Each row is a point on a tangle of strands that fork, close into loops and nearly touch. The rows are in no order.
(in the rows, 128 means zero)
Two points are linked if the straight distance between their rows is under 91.1. Some points are linked to none.
lapot: [106 127 110 129 127 177 125 149 124 143  77 163 183 124 102 129 124 137
 145 107 128 141 163]
Tuve: [138 116 164  97  90 135 113 168 134 141  89 165 141 106 117 125 132 173
 125  86 117 125 164]
Sige: [135 149  81 129 151 173  99 101 149 120  71 102 167 133 103 104 106 104
 162 140 159 142 111]
ruri: [135 137 170  86 101 120 169 173 141  96 133 100 103 148 177 172 135 109
 153 126 133 188 107]
vom: [129 110  91 203 166  60 102  65 162 162 156 140 156 135 119  98 143 120
  57 168 159 124  78]
dise: [142 116 185  84  94 109 123 168 133 108  83 160  97  94 129 150 126 165
 124  89 129 132 153]
tevoz: [121 160  89 183 122 105 134  79  69 175 183 125 164 114  93 147 119 137
  81 170 132 147 126]
Gat: [101 143 173 121  83  93 142 177 118 138 121 172 122 116 116 105 213 145
 145  78 169 104 127]
zos: [119 137 144 138  93 158 120 150 120 157  95 155 171 116 119 115 130 158
 136  83 127 135 156]
kop: [129 112 123 129 134 140 158 100 113 141 180 121 151 148 169 143 125 121
  92 148 106  98 160]
kida: [149 130 146  85 118 155 116 114 165 129  83 122 153 134 141 145 107  68
 155 126 136 186  95]
Gode: [107  80 103 126 203 118 120 159 128 149 184 101 116 191 185 143 134 151
 127 182 108 127 125]
Magok: [107 175 159 158  98 107 160 165 105 104 107 138 144 145 140 111 167 125
 166  81 163 133 139]
Lir: [110 168  93 172 111 128 140  90  73 184 193 143 150 115  85 153 130 144
  92 137 121 141 127]
Kudep: [139 121 148 107 123 127 145 200  98  87 142  96  83 112 153 153 133 182
 131 120  86 137 129]
sotug: [126 205 140 156 125 126 181 112 108  98 124 121 146 137 133 123 125  96
 169 111 150 115 140]
Tudat: [156  41 126 136 180 126  74 146 107 162 122  94 113 110 138 126  96 171
 109 137  80 135 146]
genek: [141  87 107 110 156 130 111  83 171 114 182  93 116 161 173 126 135  84
  95 154 125 111  98]
vuv: [129 123 166  89 106 128 158 183 119  88 133 100  98 131 172 172 133 144
 142 109 116 159 125]
Vug: [139  66 120  85 159 165  85 149 140 134 101 105 147 124 141 146  93 137
 115 129  99 155 144]
likul: [126 107 119 152 138 110 162 100 105 169 197 150 155 148 163 137 145 134
  74 171 111 105 157]
bipa: [140  82 116 100 133 144  86  90 188 113 177  92  93 149 154 134 136  80
 107 134 120 125  75]
Dofed: [133 154  78 120 160 136 129  76 133 104 100 108 174 107  90  85  83  99
 130 200 134 110 123]
sev: [133 129 161 100  79 115 131 195 147 164 181 148 110 107  93 113 192 195
 123  97 119 116 130]
minag: [124 126  77 161 151 147  76  67 173 138 135 101 135 137 118  86 134  98
 101 142 142 105  91]
siven: [133 175 117 146 132 143 157  80 105 122 128 120 185 114 121 101  92 107
 121 156 121 100 148]
nikin: [ 79 114 125 112 113 137 151 177 130 183 209 146 105 151 123 148 164 174
 133 122 103 102 144]
Lupif: [110 132  92 129 152 186 126 147 124 125  72 143 191 134 102 125 124 116
 150 128 135 152 156]
Silil: [118 100  91 183 133  90  91  46 192 116 143 159 100 139 109  75 139 104
  71 158 135  95  92]
pur: [147  49 118 102 167 148  76 154 125 135 104  98 131 114 137 136  89 162
 113 141  88 150 145]
zube: [117 159 187 139  91  67 141 154 111  88  87 156 118 149 143 117 144  76
 137  88 164 172 138]
Kena: [127 203 135 155 123 129 173  93 104 107 130 131 166 106 117 115  99 111
 150 129 138  90 148]
Gumur: [128 150  93 135 107 158  74  55 162  91 130 114 101 105 100 119 148  77
 154 140 138 103  66]
beza: [152 161 122 145 107 147 118 135 126 124  91  98 163 146 151  94 138 115
 152 103 144 152 118]
nefat: [132  97 102 191 157  61 103  60 192 142 143 155 136 142 124  79 142 117
  59 161 154 110  85]
baf: [134 154  75 140 160 136 132  93 122 125 108 105 183 102  81 103  79 127
 135 207 146 110 146]
gedim: [ 94 159 175 144  90  91 149 175 106 112 107 162 133 132 131 109 194 130
 156  76 170 120 136]
Gemu: [115 120  80 165 136 139  71  56 186 120 141 125 107 133 108  89 136  94
  98 145 134  93  92]
gunat: [123 113 122 106 142 143 172 114 115 112 185 106 126 158 179 166 117 116
 109 154 106 104 144]
sifi: [158 139 174 101 109 104 136 199 131 105 143 140  80  98 117 138 172 208
 120 115 115  95 145]
ked: [167 144 155 116 140 115 132 196  94  67 135 100  86 102 136 145 140 187
 119 147  78 133 126]
Selo: [ 86 153 152 138 120 129 138 128 114 130  62 182 146 115  88 126 120 110
 173  77 154 119 154]
led: [171 112 139 144 162 117 116 186  76  85 147  77  97 109 122 115 140 189
 112 167  56 129 123]
sabi: [137 177 160 153  93  81 145 140 115  93  75 136 113 158 141 107 128  72
 168  99 164 185 125]
puvi: [130  92 110  89 131 158  75  77 201 123 140 113 120 129 126 132 111  66
 112 137 123 137  76]
bam: [124  91 114 151 161  98 156 115 106 180 206 155 139 158 166 156 159 143
  85 178 113 117 147]
dabi: [117 150 116 140 132 157 146  84 111 144 127 147 185 117 119 117  98 118
 101 148 111  99 161]
filen: [121  90 131 110 109 150 142 144 122 144 138 124  57 102 115 143 100 178
 127  85 104  95 135]
nad: [117  81 100 123 200 105 131 127 149 134 188 117 119 190 189 134 148 129
 105 190 129 112 119]
rekud: [115 131 208 109  88  62 126 150 117 100  87 176 109 126 133 137 135  86
 124  89 158 168 142]
Kime: [130  83 122 114 140 157 143 100  98 133 142 122 103 119 150 178  67 140
 106 129  96 111 146]
pigib: [ 96 130 130 116  98 167 140 114 150 193 134 177 138 109  75 119 130 146
 130  84 134  95 144]
lupab: [101 140 108 150 101 172 124 116 120 203 143 170 160 110  77 129 120 151
 117 100 122 127 146]
bod: [158 189 108 129 144 130 135  90 137 104  70 122 139 126 107 127  85  75
 195 145 158 147 112]
piri: [132 108 147 100 105 137 134 162 110 110 103 131  52  78 104 149 102 179
 128  85 101 117 112]
lil: [114 136 165 109  75 112 141 179 137 153 149 160 123 111 112 110 207 169
 138  75 149 108 129]
Boku: [104 150 104 161 101 151 121  97 103 207 175 163 147 115  76 139 126 146
 103 103 113 144 134]
Domud: [153 185 132 158 100  95 143 132 120  95  80 114 109 159 144 109 140  81
 187 107 170 172 112]
lud: [138 148  86 106 144 135 123  62 148  99 109 113 160 116 104  87  90  71
 116 189 120 116  99]
Soni: [163 136 166 106 105 109 133 202 139 138 173 136  92 102  93 129 175 217
 119 128 104 102 147]
Keko: [137 103 120 100 141 168  93 117 147 135 101 105 166 138 153 121 107 109
 119 117 114 150 133]
nima: [146 147 202 101 104  62 127 175 126  79 109 176  88 123 146 148 177 145
 102 104 156 127 155]
gegan: [103 182 150 154 139 103 141 116 108 109  66 162 134 124 100 131  92  88
 186  94 169 134 150]
gofov: [170 168 122 140  94 125 123 141 131 101  80 101 135 153 154  92 157 104
 166 109 158 168  98]
vafer: [121 136  83 121 163 177 123 133 142 101  66 123 180 136  98 124 119  85
 161 141 149 166 127]
fir: [105 129 124 120 121 170 152  93 124 157 126 170 162 116 109 136  98 125
 112 124 105  88 175]
Davig: [157 135 169  86  88 120 151 158 158 114 124 100 108 139 175 164 139  90
 158 135 138 198  94]
kanik: [134  85 101 114 174 122 126 103 153 118 187  93 113 176 185 131 143 105
  97 167 124 113 110]
fote: [145  63 118 106 140 128  71 124 187 108 181  72  68 141 148 128 137 104
 117 129 111 138  75]
bulid: [130 141  86 186 144  89 130  75  96 169 173 110 176 125 119 120 131 125
  76 183 142 135 106]
Zafeb: [137 120 104  91 146 155 106  58 173 116 127 117 154 134 124 117 100  61
 102 162 124 124  96]
Bibil: [130 150 144 145  94 151 124 154 114 142 111 126 174 127 149 109 138 140
 133  84 129 144 143]
fubid: [150 165  97 125 131 156 103  86 149 111  70 109 136 129 108 113 114  76
 185 133 162 142  92]
Bodup: [139 191 127 149 145 100 142 109 122 105  64 136 126 137 105 133  74  73
 201 123 168 152 137]
Kubo: [103 105 128 114 128 137 150 199 102 113 167 109  74 130 141 150 140 195
 141 120  89 109 137]
gim: [138 137 185  91 104  80 136 193 133  99 128 164  81 109 126 139 199 180
 122 107 148  96 147]
zep: [164  51 127 169 170 113  98 155  77 154 148  89  87 108 134 118 121 183
 114 141  68 133 136]
Bov: [134 144  84 158 146 164  92  89 146 148 112  85 166 135 124  94 116 111
 127 138 152 128 106]
likub: [155  67 126 153 166 111 113 179  82 127 162  78  92 121 147 120 138 185
 122 151  70 135 132]
zona: [100 109 127 110 134 148 180 137 103 109 181 117  93 144 162 180 118 145
 125 136 104  93 148]
Gik: [145 118 131  83 126 163 100 121 161 121  85 109 160 135 148 132 104  88
 136 117 121 172 112]
videz: [103 109 133 103 112 172 146 112 143 164 124 169 132 117 107 146 104 142
 125  98 111  88 171]
zivo: [111 116 204  90  90  88 125 149 123 110  80 177  96 109 127 152 128 118
 133  84 150 148 148]
ruva: [ 86 136 154 126 110 106 129 144 115 127  50 199 131 117  81 118 139 111
 163  78 160 122 154]
kobin: [106 202 139 162 118 127 177 142 106 106 129 123 150 147 135 126 151 113
 180 105 161 118 136]
gezir: [108  73  99 140 212 118 124 167  96 133 175  98  94 176 177 139 130 162
 135 176  96 132 117]
gaseb: [132 167  88 152 151 145 131 101 111 151 114 115 188 104  78 132  76 144
 149 183 162 115 154]
vopug: [131 128  84 193 158  78 109  66 129 167 160 112 166 126 113 101 130 118
  68 182 156 128  92]
kaz: [141 109 170  85  96 118 127 163 122 110  89 145  67  80 118 152 112 182
 129  88 122 122 134]
Lak: [122  87 121 123 121 160 150 116 115 156 157 134  71 115 127 161  88 165
 114 105 101  83 150]
fami: [161 144 165  99  89 123 141 126 162 129 101 120 127 142 160 141 131  60
 162 120 145 201  90]
Vur: [ 80 104 115 116 149 152 161 178  99 123 177 125  77 149 150 163 128 180
 140 134  93  96 140]

How many points has the smallest loop of links through each point below? Write - if it is on no loop.
Keko -> 15
rekud -> 11
Gode -> -

A piece is two or more points that can be reached from each other along the links. Count, over all rows, the pieces, the separate loops (a circle has one, a figure eight two, a Y none), the forks (points with three links) and the tips (points with one).
pieces -> 3
loops -> 2
forks -> 5
tips -> 7

A fork is a point with three links, a tip a point with one. Leave the first point through the second and follow the links. Name the first fork or tip that comes.
gunat, zona -> Kudep
Magok, gedim -> nima
puvi, Zafeb -> gaseb
Lak, filen -> dise
Silil, Gemu -> Sige
Dofed, lud -> bipa

Name the points in between on the shortest way along the links from the first point to the second, in order.
Lupif, Lak -> lapot zos Tuve dise kaz piri filen
nima, kobin -> gim sifi Soni sev lil Gat gedim Magok
Boku, Kena -> lupab pigib videz fir dabi siven
Bodup, Silil -> bod fubid Sige Bov minag Gemu
sabi, filen -> zube rekud zivo dise kaz piri
